Points on a hilly landscape, in no order, each with its height.
A ball rolls from a point to the lowest of its 2 nearest points, and stops where none of them is lower. Distance is the straight distance between rows; heights are no part of it.
kof h=545: [  5  33 -14 -11   0   3  -6 -18   9 -13   0  22   4   8  -7 -30  10   9
   1  -8   0  -7 -14 -20  -8  -1  -6 -10 -15  -1  11  11  13   2   3   2
   5   3  -4  -2  10  -7 -17  20   1 -14  12 -33]
doguf h=415: [ 13  17  -3  -7 -21 -17   9 -21  20 -28   1  11 -40   4  -6 -23  12  -7
  22   3 -28  -8  -1 -11 -10   0 -23 -13 -25   4   0  23   6   8  25 -15
  -5  -5   3  -4  26   5 -36  -1  21 -17  22 -26]
kiz h=436: [ 11  29 -23  -2   4   4   3 -13  13 -27   9  13 -10   8   5 -41  -3 -23
  21  38  24 -28 -11 -16  11  -9 -20   3 -14   6  22  -5 -22  29   2 -20
   5 -16  -9  -6  14 -12 -33   0 -12  -1   6 -40]
kunut h=534: [ 20  -2  -5 -12  15  15   1  -4 -15  16   1 -30  26  18   3   0   4   3
 -17  -7   8 -21 -25 -25  24 -27  -4   7   5  -1  26   2  25 -11  39 -16
  -1  -1 -11 -13 -16  20 -20  11 -20   1  -4   1]
pokon h=449: [-20  11  -5   6   7  14 -12  -8 -10   8  25 -35   5  18 -17  20 -28  -1
 -14 -14 -22  -6  -1 -18  10 -13  34 -11   2   7  32  -7   8  -9 -12   7
  -1   6   5 -25   3 -16 -27  10   7  -5  13  -2]
vukar h=528: [ 14 -17  -5 -27  -3   2  23  27 -14  11  -7 -13   3  -5 -12  47 -14  19
 -18 -15   6  12 -32   8  23   6  33 -27  23  -2   1   5  -5 -31  17   6
   3   7  22 -28 -30  32  18  -1 -11   3  -2  22]
ror h=477: [-20   8  -7  19   9  12 -32 -27   7 -18  36 -10  -1  28 -12 -22 -22 -17
  17  25   7 -19  31 -13   4  20 -13  -6  -2   9  51 -19   0  41 -20 -13
  11  -2  -9  14  11 -37 -43   0  -6  -9   2 -12]
fozut h=266: [-15 -21  15   4  -5   4 -23  24  -5  -4 -12   4  40  -7  22   9 -17  10
  11 -27 -18  19  10  11 -35  19  33  -2  -4 -19 -30 -18   2 -47 -18  -6
  -5  -6  27  29 -10  -2  -4  27  -1   9  -9 -13]
sim h=588: [  6  16  -7   0  -7   3  17  18  12  -2 -28   8   5  -5   7  -3   1 -39
  23   0 -12  16  -9  31  -7  -5  19   5 -24  -4 -54 -33 -30  -1 -38   3
   1  -2  40   2 -14   8  11  -8  11   3  22   4]
vul h=602: [-17   1  -8  13  10  -6   9  24   3   1 -30  -3  25   8  11  -5   5 -15
  10   9  11   7  -8  24  -2  13  27  16 -23   4 -37 -28 -43   8 -49 -14
  15  -5  34   7 -14  -4  13  -7   6  10   9  28]
Rimug h=564: [ 28  13 -23 -25   7   8   1   8   1   8 -11 -15  10  11  -7   5   8  12
 -22   0  21   3 -23 -19  22   0  17  -2   4   5  22 -11  20 -25  19 -13
   6   9   6  -8 -15  43 -16   7  -5  11   2  -1]
fifab h=622: [-37 -17 -10  21   2 -15 -23  21   5   8   0  -7 -10  -8   9   4 -15 -13
  -5  16   0  29  27  20 -10  31   5   0 -18   1 -17 -37  -8  14 -54 -15
  14  -5  22  29 -21  -8  10 -14  28  12  -1  26]
levu h=199: [  5   7  24  -2  -8  -1  13 -13  -1  16 -16  16   7 -18  -8 -14  16  34
  11 -33 -16   2  -9  -1 -30  -9 -18  -8  11  -4 -13  23  11  -5  14  28
  -5   7 -13  15  15 -11  25   3   2 -31  -1  -5]
reke h=458: [-12  -2   3  14  13   7 -11  -3  -9  17   3  20  18 -15  14 -30   9 -10
  -5  28  30 -11  30  -2  -3  -4 -41  25  -8   0 -15 -12  19   8 -16  -5
 -15 -18 -24  25 -15  -6  17  11  -4  20 -14  -4]
dola h=163: [  9   8  12  11  22  10  10   0   3  12  -1 -14  29  -5  25  -4  26   5
  -4  31  43  -5   0   4  25  -7 -18  16  22   8  11  -4  -9  20   6  -6
  -2 -20 -16  25  -5  38  17 -20 -17  11 -11  25]
bubam h=169: [ 22 -10  13  19 -16 -16   6 -15   9 -11 -16  -5   0   4  10   1  12  20
   4 -19 -14  -1   4 -11 -19  10  -3   3   1   0  10  34  -5  -7  20 -12
   7   7 -10  18  32   7 -21   0   5 -21 -15   3]
Sitom h=513: [  6 -27  18   4  -7 -10   5   4 -16  -9  -4   7   3 -19   5 -12   8   6
 -11 -30 -17 -20  -8 -12   2  -4 -33   5   6  -3   1  41  27  -1  41 -15
 -13   4 -27 -18   5 -19   7  24 -11   1  -3 -21]
Lerot h=209: [ 16  -7  14  19 -15 -12  -2  -5  10 -12 -21   4  34   9  18 -16  13   7
  24 -20  -4   5   4   0 -26   8   2  15 -21 -10 -11  12  -8 -23  -1 -11
   1 -11   2  30  11  -1 -26  18   3 -16 -13   2]
beb h=427: [-14  15  -5 -10  17  22 -28 -11 -12  23  19 -18   1  11 -32  11 -22  16
 -17  -3   6  -2  -5 -19  15 -18  22 -12  13  11  35 -12  18  20  -3  21
   0   4 -12 -11  -3 -25   0  -1  -7  -6  -1  13]
buf h=125: [  3  19   3 -22   3   9  -9 -14  10  22   2  14 -20 -15 -19  -3   6  22
  -6  -5  -3  21  17  -2 -18  -9  -3 -12   6   6 -13  -7  25   0  -6  32
   4   3  -7  16   5   9   8   0  20   1   1  -6]
Toza h=478: [ 16  -5   1  14  -5 -28  19  -8  12 -42  -8   1 -21   8  22 -13  17  -4
  13  11  -5 -25   4 -16   7   6 -27 -14  -1  10  12  46 -16  21  31 -39
   6   1  -3 -11  21 -17 -15   1   4  -9  -4   0]
vop h=441: [ -4   0  12   5  -3 -10   8   3   0   1 -17  29   5 -23  14 -33  24  -5
   1  15  19 -10  11   8 -11  -2 -42  16  -5  -3 -22  10  -2  22  -4   3
  -7  -7 -20  17  -7  -6  32   3  -1   7  -2  -6]
bube h=399: [ 21  -2   0   8 -30 -10   7 -15  18 -18   0   0  -4  15  18  -9  11 -26
  31  -3 -31 -16  -9  -8 -20 -14  -5  10 -26  -7  -1  19   2  -5  19 -29
  -8  -6  12   7   6  10 -45   3  20 -11   2 -11]
Paku h=554: [  3 -18   3   1  -1  -4  13  27 -11 -16 -10   8  14   5  12  20  -3  -1
  -3 -15 -15   0 -13  15  -5  20  17 -10  12 -11 -24   7 -24 -31   3   2
  -6   9  17 -24  -1   2   4   6  -7   1  -1  -9]
vege h=573: [-10  25 -11 -12   7  -4   5  -1   3   9 -12   7  -9  -2 -12   8  -1 -12
   2   4  -2  13 -11  19  -2 -13  18   5 -10   6 -24 -23 -22   2 -33  23
   4   0  26  -7   2   2  13 -16   9   4  12   3]
Gobu h=614: [-37 -16 -15   3  -8 -32 -18  25   8  -5  -3  -6   4   8   4  -3 -10 -20
  -7  15   6  19  -2  21  -1  30  17   2 -28   4 -15 -31 -32  15 -44 -23
  19   8  31  -5 -30 -17   9  -5   7   9   4  11]
Vog h=476: [-32  -1   0  -6  24  19 -29   4  -8  19  25  26  11 -13   2 -25 -15  -3
  -7   4  19  -6  21  -2  -6  -3 -14  21 -10   0 -10 -23  38   2 -30  12
 -15  -8 -18   7 -27 -25  17  21  -3  29  -8 -19]
befu h=526: [ 15  28  -8   1  11  22  -8 -20  11   3  -4  -2  22  28  -8 -22   5  21
  -5 -12  15 -10  -6 -28   4 -11  10 -12   4   2  34  -3  17   3   3   9
   7   1 -13   6   9  -9 -28   2 -16 -14  -1 -16]
nemi h=302: [ 18 -31   5  -7 -24   6  34  15   0   0  -5 -22   2   2  12  39   9 -30
   9  -9 -23  -6 -27  16   5  -9  25   2  12 -16 -17  10 -13 -21  28   2
 -13  14  17 -35 -21  36  -6 -14   1   4   8  16]
Tus h=558: [ 17  39 -10  -7  11  -2  15   2   7 -14 -25  22  -6 -14   3 -29  20  -4
  13   9  13  16   2  24  -1  -7   1   9  -5   6 -35  -7 -34  -1 -20  21
   2  -4  13  14  16   4  16 -11   8  -1  13  -3]
tup h=205: [  7 -11   5  12  -1  -9  -9 -11  -4  -5   2  -8 -25 -10  -9  22   3  30
 -12 -18 -18  15  26  -9 -11  16  -4 -14  21   4  21  24  14  -6  25   6
   7  16 -16   9  35   3 -10  -8  13  -9 -14  10]
tobeb h=576: [ 16  -6   8   2  11  10  15   8 -28  -1  -1  -4  23  10   7  18   3  11
  -6 -24  -4  -9 -19  18  13   3  12  -1  31  -2 -13  13 -23 -40   8   4
 -12  -1   2 -25   6  13  16   7 -31  -2 -15  -5]
Saro h=437: [  7   6 -14 -27 -22 -32  12   2  12 -24   4  11 -49   1 -14 -18  13 -30
   2  23   4 -11 -22   7  14 -11 -30  -1 -21   3   3  18  -5  27  30 -18
   8  25  -1 -25   2  -8   2  -3  -6  -3  24 -24]
zemo h=559: [ 11 -22   4  -9  -8 -15  12  26   8  -1 -26 -17   9  10  -5  43   1  14
  -7 -20  -3   7 -31   3   1  15  40 -18  11   0  10  11 -13 -22  11  -9
  16  14  31 -10 -17  32  -6  -1   1 -15  -4  27]
kegi h=450: [  3 -12 -11 -33 -18 -40  -1  11  14 -12 -12  -1 -41  -4 -21   3  19 -13
 -24   7  10   9 -17  -3  19  16 -17 -13 -12  13  13  23   6  29  46 -20
  20  31   2 -13  -6  -6   5   5   4  -5  12   6]
pali h=352: [  4  -2   6  14  25  14 -11 -21 -12  17  12 -21   2   8 -12  11  -3  13
  -7  13  10   1   7  -9  10  -5  -6   4  36   9  31   2  -4  38  -7  13
   4  -7 -20  14  22 -20   7 -25 -11 -17 -24  29]
Ruga h=535: [  1 -17   9  10  -5   0   0   4 -10 -20 -13   9  15   7   2   5  -1  -2
  -6 -28 -20 -21 -18 -11  -7   5   2  -5  -6 -12  -2  27  -2 -12  10 -13
 -10   4  -5 -24   5 -18  -5  19  -9  -5   5 -21]
lup h=608: [ 15  13   3 -10  16   6  16   3 -19   4  -7  17  20  -4   1 -10   9  29
 -14 -16  27   0 -17   6   8   6 -14  -2  28   7  -4   8  -7 -16   3  11
  -3  -5 -15  -3   0   9  30   9 -31   2 -21  -8]
Bubag h=117: [  7   0   2   1  17   6  13  14   0   0  -1   3   5 -17  13   4  15  17
 -10  23  37  14  25  17  27  17 -14  13  19   4   1  -3 -16  -3  -5   4
   2  -8 -13  19  -9  27  32 -12 -17  26 -14  21]
zefab h=439: [  9  25 -14   8   6  -9   2 -21  19 -11   8  -1 -25   3  -1 -20  12  -7
   9  27   4   3  20 -18   4   4 -21   0   0  14  12   7  -6  19   1  -4
   3  -4  -5  16  29   0 -17 -15   9  -4   0  -1]
Fome h=136: [-24  -1  15 -13   7  14  -9   9  -8  10   9  30 -28 -27 -14  11  -8  15
   6 -20 -18  26  27  26 -34  19   2 -10   5   0 -30  -5  10 -10 -24  32
  -4   8 -10  11  -1 -19  37   2  21  13 -14  -5]
felib h=160: [-19  -8  17   8   1  15 -10   2   3  17  -5  12  -1 -26  -1   9 -12   5
  22 -19 -26  28  39  28 -43   3  11  -1  -1  -4 -44 -19   8 -21 -32  27
  -1  -6  13  37   8 -12  17  -4  29   1  -1   9]
forag h=80: [  8  17   1  -1  15   8   2   0 -12   1   1  18 -15 -14  -6  -6   8  30
  -3   6  19  26  23  18  -6  20 -11  -2  20  12  -1  -5 -17  -7 -11  24
   4   1 -15  24  19  -1  31 -19   2  13 -17  14]
ziso h=652: [ -4 -17  -5  26 -17  -3 -13  -8  12  -2   4 -14   2   2  29  14  -3 -22
  12  13 -28  16  33  -9 -18   1   6  14 -16 -12 -18 -20   9 -11 -10 -10
  -4  -9  11  22   6  15 -33  -6  29  11   2   3]
lom h=411: [-16 -17  -6 -11 -11 -33   2   4   2  -9  -2   8 -38 -14  -8   5   5 -21
  -8  21   9   0 -12  19  10   5 -18   3  -1   5  -2  14 -15  43   4   0
   9  14  -6 -17   1 -29  40 -15   5  -4   4  15]
gera h=604: [ 20  23 -26  -5   5   0   2   9  -4 -31  -8  18 -16   0  -4 -15  12  16
 -13  14  27   2 -12   0  24   8   0  -5   9  11   0  12 -22 -11  19  11
   3  13 -16 -13  15   1   9   0 -22  10  -6 -31]
Gez h=470: [ -5   8  -3  -1  13  23 -10  -3 -22  16  15 -18   4   3 -16  34 -27  19
 -13 -23 -22  -1  -7  -4   3 -16  43  -8  15   3   5  -2   4 -34  -3  17
  -8   4   1 -37   4   0  -4   5  -4   0   0  -7]
zota h=587: [ 20  19 -16  -4  14  23  -7   2 -10  -7  12  -5   9   6   2   2   0  13
 -11  14  24   8   1 -10  27   6   6   3  13  10  12  -4  -3 -28  16  -2
  -1   5  -5 -12   9  19 -13   7 -21  13 -14 -18]
beva h=483: [-14  14 -10  27  12  10 -21 -15  -5 -37  32  -7 -16   9  10 -12 -20   2
  16  23  -7   3  34 -18  -8  40  -3 -18   5   7  44 -10 -23  22 -16 -10
  15  -3 -12  10  30 -36 -36   7  -9 -12   0 -26]
Pifar h=321: [-16 -28  10  -3  -1  12  10  23  -6  16  -7  -2  13 -24  13  28 -17 -18
   7   0 -11  14   3  30  -7  -2   8  -1   4 -14 -45 -17  -3 -23 -20  13
 -11  -5  18  -6 -27  18  21  -6   2  14  -2  16]
Ravu h=268: [  9 -29   7   1   8  -6  -5 -12 -16  20   8 -30  -6  -4  -8  18   1   6
 -21  -3  -6  -3   3 -14  24 -21 -20   3  19   3  29  20  27  23  36  -9
  -1   0 -20  -6  10  -4   9 -12   0 -14 -12  31]
tufi h=493: [ 17  -2   3  10  -2   0   9  -9   3 -16 -10   9   2  -7  11 -28  24   2
   2   3   0 -27   2 -23   3  -9 -39  -2  -3   6   5  37   6  20  34 -15
  -7 -10 -20  -6  16 -13  -7  -2  -6  -5  -9 -19]
gedam h=236: [ 14 -24   5  -1  -3   0   1  -3 -14  17  22 -23 -14  -7   2  28 -11  26
 -14  -6 -10  13  23 -14  18   4 -15   2  32   5  25  17  26 -12  35  -3
   2   2 -25  -4  11  10   0   0   3   7 -18  23]
kugel h=451: [ 15  24 -18  10  -1 -34   3 -17  22 -17  13  -5 -25  19  -9 -16   5 -10
  19  31  11   8   5  -3   7  28  -1  -1 -16  25  25  -8 -12  35 -12 -23
  24  -1  25  11  16   6 -29 -17  10 -18   5  16]
zuduk h=475: [  8   7   3  16   7  20  -5 -28  -7   4  18 -41  15  31 -18  -4 -11  -4
  -1 -16 -17 -37 -16 -34  15 -31   9  -3   5  -2  47   9  21   8  20 -10
  -6  -5  -8 -18  14 -24 -40   7 -15 -17  14 -11]
gesop h=79: [  2 -30  25 -24  -9  -9  19  25   0  16 -18  10 -20 -34 -26  35   0   9
  -1 -21 -14  12  -7  21 -17  17   7 -20  21   1 -23   0   7  -5  -1  24
  12  11   9   4 -28  14  29  -2   8  -5  -1  25]
Nupep h=464: [ -2 -21  -3   8  -7 -37  -1  -4  -6 -17   1 -11 -29   1  -3   0   6  -5
 -14  -1 -10  -8   1  -7  13  20 -22 -14  -1  11  20  32  -2  21  27 -21
  16  17  -8 -21  13 -23  -4   0   3 -14   1   5]
zasu h=298: [  7  -4  12   7   8  -3  -6   1  -6   6 -21 -11  41  32 -10  -5   7  43
 -13 -43   6 -19 -27 -11  -7   4  24 -11   4   0  18   8   5 -30   3  -5
   9  -3   5   5  -5   9  -6  22 -31 -18 -15   5]
nik h=499: [ -4 -17  11 -18   5   3   2  19 -20  22   0  -3   2 -11 -21  36 -31  16
 -19 -38 -11   3 -27  10   2  -5  23 -23  17   2  -2   4   7 -34   9  18
  -9   3  12 -35 -22   5  17  12 -10   3  -2   4]
nufo h=523: [  9  35 -13  19  15  29  -3  -8   4  -8  -4  12  41  19  14 -31   9   2
  22   4  26   5   5  -1  -7 -11   3  14 -15   0 -10 -27   3 -16 -30   7
   3 -25   3  36   8  -4 -25  10  -4  -3  -4  -7]
Luzoz h=618: [ 18   8 -13 -14  15   8  19  18 -14 -17   2  18  -5   1  -3   4   6  14
 -14  17  33   5 -17  24  31   2   4   7  26  -5  -4  10 -29 -21   9  18
  -8  11  -9 -32  -5   5  37   0 -39  22 -12 -18]
nomam h=118: [-21  12 -26 -16  -5   6 -18 -11   1  16  36  -8 -40  -2 -12  18 -22 -23
 -12  29 -14  12  13  -7  13 -26   9   6  -4  -2   8 -25  14  21  -9  11
  -7   4   0 -13  -1   0  -6 -17  26  11  26  -3]
gugo h=311: [  3  -6  10   2   3  -3   2 -17  -6  26  -6 -14   0   9 -13  15   5  19
 -15  -9  -9  -5 -14  -8  -4 -14   6   2  19   7  14  14   7  16   8   8
  10   3  -3  -5  18  -8  10 -16  -1 -24 -10  24]
Zer h=81: [  5 -22  11 -10  15 -10  -5   8 -22  12   9  12 -18 -21 -14   8   2  35
 -19 -13  19  11  17   9  12  27 -30   1  30   5  17  18   9  -5  19   6
   3   9 -24   0  -4  -8  42   6 -11  10 -31  24]
ven h=350: [ -5 -16   9   8   1  11  21  13  -7  13   7   1 -10 -25   6  33  -7 -17
  -1  14   2  16  15  28  16  -6  -5   9  23 -14 -24   4  -5   3  -9  32
 -18 -10   0 -12  -8  26  36 -26  14  11   6  25]
vum h=374: [ 15 -20   5  -1 -20 -12  15  -7  10  11  -8 -31  -4  18  14  19   8 -28
   9  -3 -30 -13  -9 -11  -7 -24  11   9 -10  -6   4  13  13  10  22 -24
  -9   8  12 -10  -6  19 -31 -12  22  -7   5  18]
vore h=386: [-15 -33 -11 -11 -17  -8   0  23   4  -4  11   0 -28 -25   7  26  -6 -46
 -12  33   3   2   4   8  20  -5 -11  11 -13 -16 -21  -4   0  21   6  -3
  -6  10   0 -21 -30   3  22  -7  14  22  16  14]
Nasup h=642: [ -9   1  -4  24 -10  -3   5  -6  14  -3   0  -6 -14   0  15   1   2 -43
  16  26 -13   4  22   9   3  -8  -7  19 -18  -7 -25 -20   0  18 -23 -13
  -7 -17   7   9  -3  17  -4 -22  32  13  11   4]
Tani h=99: [-13  26  -8 -20  -3  -6  -7 -20  14  15  13  -1 -38   5 -30   4  -1  -2
  -5  10 -11  16  11  -1  -4  -8   6  -4  -6   6   3 -18  21  20 -17  24
  12   5   4  14   9   3  -7 -14  34  -8  20   2]
Nug h=500: [  7  20  -3   2  -2  13  -2 -24  12  -2  13 -21  14  43 -21  -7  -2   5
  -5 -24  -5 -18 -18 -42   3 -19  22 -16 -10  -4  43  -2  39 -12  17  -3
  -1   2   1   3   3  -2 -43  10  -3  -6  19 -12]
pazo h=240: [  9 -12  19  12 -14   3  -8  12   5 -14 -16   9  35   4  29  -2  -3  17
  20 -25  -9  30   8   9 -31  15  23  10 -11 -21 -23  -3  -2 -56   5  -4
   2 -12   7  43  16  20 -24  26  -1   1 -15   0]
sezir h=216: [  7 -24   8  -2   9   4  22   2  -7  16  -5 -21  22  -8  17   6  28   0
  -5  12  20 -21  -7   1  28 -11 -20   9  15   3  13  15  -5  14  31 -26
  -7 -15 -12  -1 -13  27   8  -8 -16   9 -10  31]
Gutaz h=631: [-14  -9  -8  25 -17 -14   2   6  22   1  -9 -20 -11   0  18  16 -10 -30
   9  16 -21  27  17  15   1  14  12  11 -26 -12 -20 -33 -17  18 -43  -8
   7 -14  38  17 -10  15  -3 -25  41  -1  12  30]
Lum h=294: [-14  -4   5 -11  13  21  -3  16 -10  12  -9   8  25 -11  10   5 -24  -4
   6 -11 -12   9  -3  23 -17  -2  27   4  -9  -9 -50 -29  -2 -40 -29  12
 -13  -9  23  -1 -19   6   9  15  -9  15  -5  -7]
gasi h=455: [-11 -15 -12   9  -1 -13 -10  -5  -6  -6  19  -9  -5   0  10  -5 -14 -32
  -8  37  12 -20  11 -19  18  -6 -17  16 -15  -6  10 -13  16  26  -6 -36
  -2  -6  -9 -13 -17  -8 -23   0   5  21   1   0]
pafet h=491: [ -6   7 -26  19  12  -2 -22   1 -13 -31  15  -7 -14  15  10 -10 -22  -8
   0  27  20   3  18 -11   8  39   5  -7   0   9  33 -20 -47  21 -23 -19
  26   5  -1 -10   2 -32 -15   2 -16  -6  -5 -17]
suvis h=428: [-20 -10  11   5  -3 -21  -1   1   2   7  -2  16 -20 -16   4 -18  12 -26
 -11  35  23 -14   7   5   0  -6 -41  16  -8  -1  -3   3  -3  48  -6 -11
   3  -7 -24  10  -6 -22  37 -13   6   4  -3   7]
fure h=503: [  4 -10   9   3  25  23  -9 -16 -21  26  22 -36  30  22 -19   3 -16  11
 -15 -19  -2 -29 -14 -29  30 -36   8   8  12  -6  36   1  45  -2  29  -4
 -13   1 -14 -20  -4 -14 -16  17 -19   0  -2  -4]
duver h=237: [  3  -6  29   4  -8   6  -4  -6   2  11  -6  -8  29  15 -12   6 -10  30
   0 -55 -17 -17 -15 -17 -22 -17  18 -12  -2 -10  21  14  24 -29  12  15
 -11   0  -6  -1   3  -1  -9  18 -10 -12  -3 -15]
Ramil h=541: [ 19  53 -27  -7   3  12   9  -2   7 -15 -16  24  26   1  14 -47  25   5
  16  10  25   3 -13  -2  -7 -10  -5   5 -17   6 -18 -12 -19 -19 -14   8
   7 -11   2  19   5  10  -7   7  -1  -3   8 -28]
Kez h=490: [-23  15  -3 -14  13  23 -24   7  -4   9   9  22  18  -5   3 -15 -13   8
 -10 -11   1   5   7  -5 -13  -4  11  -4 -16  -4  -7 -24  35 -24 -25  11
 -12   3  -4   0 -17 -10  -6  25  -3  20   9 -30]
pudug h=224: [ 15   2   7  -6   5  -6  12  10  -7  -5 -34   0  47  12   3  -1  18  28
   1 -29  21   0 -19   7 -12   8  10  -3   8   0  -5  -1 -18 -37  -1 -10
  12   1  11  17  -7  28  -4  12 -15  -6 -17   9]
Norum h=159: [  4  33   9 -15 -11  -7  12 -19  28  18 -14  22  -6  -8 -16 -22  25  15
  12 -18 -11   6 -11  -9 -29  -8 -20  -9  -6   1 -22   2  15   5   1  46
   6   6   1  22  11  -1  15   2  17 -26  16  -6]
Niso h=400: [-20 -22  -3 -27 -15 -20 -13  20  -3   5   4  17 -31 -20 -10  19  -5 -21
 -12   6  -7   8  -6  12  -7   7  -3  -6  -3  -4 -12  -1  -1  20  -1   3
  -2  23   4 -25 -17 -19  27   0   9   2   8  -3]
sud h=121: [  5  -5  13 -39  -3   0  12  21  11  24 -20   3  -3 -18 -23  20  -2   2
  -7 -16   3   9 -28  11  -9  -2  21 -24   1  14 -22 -15  10  -5  -4  20
  17   6  19   5 -36  25  18   2   1  -8   4  18]
talen h=340: [  6 -18   2   1 -21  -6  25   6  12   5 -14 -18   1  13   7  27   2 -28
  22 -16 -38  -8 -26   7 -21 -15  42   0 -15 -10 -14  -1 -17  -9   0  -5
  -4   8  30 -11 -12  20 -15  -9  11 -20   7  14]
gisan h=391: [ -9  11  16  12  25  37 -28 -28  -3  18  21 -16  13  20 -18   2  -7  34
  -4 -12   3  -8  20 -20   2   0   8  -8  29  13  53  -3  22  21  -9  26
   1  -2 -24  19  11 -33  -8   0 -18 -13 -17  16]
sib h=329: [-36  -6  19  31  -7  19 -21   2  -8  -6   7  -3  43  12  12   6 -29  21
  21 -30 -39 -14  -2  -5 -27  -8  50  -7 -11 -17   0   5 -18 -36 -23  -2
 -20  -4   8 -11   5 -36 -14  23 -14  -7  -3 -23]
Vod h=34: [  5 -37  22  -9  -4 -15  15  20 -15   2  -7  18 -12 -19  -8  25   0  27
  -9 -27  -6  18   1  24  -6  32 -14 -21  34  -7 -11  19  -4 -23  14  13
   1  15  -3 -10  -4  -3  39   6 -12   3 -16  20]
mim h=466: [-12   3 -17  24   6  13 -20 -18  -1   1  24 -23   3  20   6  -7 -19 -29
  -3  43  15 -11  18 -27  18   3 -15  13  -5  -4  30 -30  -2  38 -20 -20
   0 -11 -10   4   0 -15 -31  -9  -6   4   1  -3]
puna h=445: [ -9  13 -22   1  -6  -8 -10  -8  13 -13  23   9 -10   3   5 -31  -5 -38
   4  45  20 -19  11  -9  14  -8 -29  20 -30  -2   7 -19  -4  22   0 -35
  -5  -8  -7  -7  -8  -6 -18  -8  -3  24  14 -37]
Tebuf h=460: [  1  25 -14   6 -12 -43   6  -5  20 -36  -3  13 -26   8  -5 -32   9 -18
  26  34  17   0   9   7   5  33 -18   5 -37  15  -5  -3 -25  29 -24 -30
  24   3  27  20   5   2 -18  -2   8  -9  14  -6]
Vazo h=371: [-19 -20  -2   5 -15   6   9  15   9  17   9  -6 -28 -23  16  26  -9 -42
  -6  33  -2   7  14  15  24 -25 -10  23   1 -16 -20  -5   3  24  -7   7
 -20 -11  -7 -11 -18  29  31 -32  22  20  19  22]
sidi h=171: [  5  -1  10 -24   9  -6  16  25  -2  12 -29  10  27 -15 -14  -9   9  20
  -5 -19  18   6 -22  19 -13  12   6  -9   5   4 -28  -6 -10 -19  -9   1
  13   4  19  10 -19  19  17  10 -12 -13  -8  19]
kozi h=110: [ -7  15  -1 -13   9  12 -12   0 -12  11  14  29 -27 -21  -8  -6   2  21
  -2  -9  10  19  19   9 -10  11 -12  -1  21   8  -9   5  12  -2  -6  34
  -7  12 -26   1   6 -11  38   0   8  23 -10 -10]
zifu h=262: [  4 -35  10  -5  -6  -5  30  16  -1   6  -8 -11  15  -5  22  15  22 -28
   0  -6   0 -27 -24   9  16  -9   1   9   1  -6  -4  17   3   2  36 -28
 -12   7   2 -20 -26  27   2   1  -4  12   7  17]
suv h=506: [-20   3   0  10   8  15 -19  -8   1  -4  -1  15  39  11  13 -17  -9  -2
   7  -9   1   0   6   5 -18  -1  10   9 -18 -12 -15 -25   6 -20 -33  -3
 -12 -15   5  17  -2 -23 -18  19  -1   7  -2 -10]
sof h=452: [ 16  23  -9   4 -13   1   9  -1  28 -15  -8  19 -29 -17  10 -22  30  -2
   7  23   1  16  31   4 -10  -2 -29  -4  -9  16 -29  12   0  11  14   9
  -7 -12 -12  13  16  22   0 -16  13  15   3  -8]
fere h=426: [ 11  33 -18 -12 -13 -23  14 -19  13 -38  11  19 -42   0  -5 -32   0  -7
  28  32   4 -13  -8   1   7  -6 -32  -5 -17  12   6  13 -18  24  11 -11
   2  -7  11 -15  24  -2 -20  -8   3 -10  25 -36]
belof h=297: [ -7   4  17  18  -9  29 -15  -5  -5 -10   2   7  50  28  11  -4 -21  16
   5 -44 -19 -24 -14 -12 -19 -17  37  -2 -13 -19  12   3   8 -40  -9   4
 -22 -10  -4  -9   6  -9 -21  30 -20  -7   7 -34]
fupu h=137: [  2  19 -25 -10  -6   5  -1  -6   0  10  29 -12 -38   2 -12   3 -23 -37
 -11  52   8   1 -10 -10  37 -36  -3  23  -1  -1  23 -16  -6  40  17   4
  -8  -2  -8 -21   2   4   9 -32   4  15  20  -1]
Vebos h=149: [ -7 -13  41  12 -16   9  -7 -18  -9   6  -6  18  17  -5   6  -9  -1  39
  11 -47 -23  -9  13  -1 -37  -6   4  -3   3 -15   2  33  13 -11   9  29
 -11  -6 -20  26  26 -20  15  12  -1 -28 -12  -5]

Two balls start at each pair of points below. Name the first point that both come to, or write none.
Luzoz, lup -> none
tobeb, zemo -> none
beva, Tebuf -> fere
suv, pokon -> bubam

Where does a ball stop that starts at each point below?
vukar -> bubam
pafet -> forag
fifab -> bubam
vore -> bubam
Saro -> forag
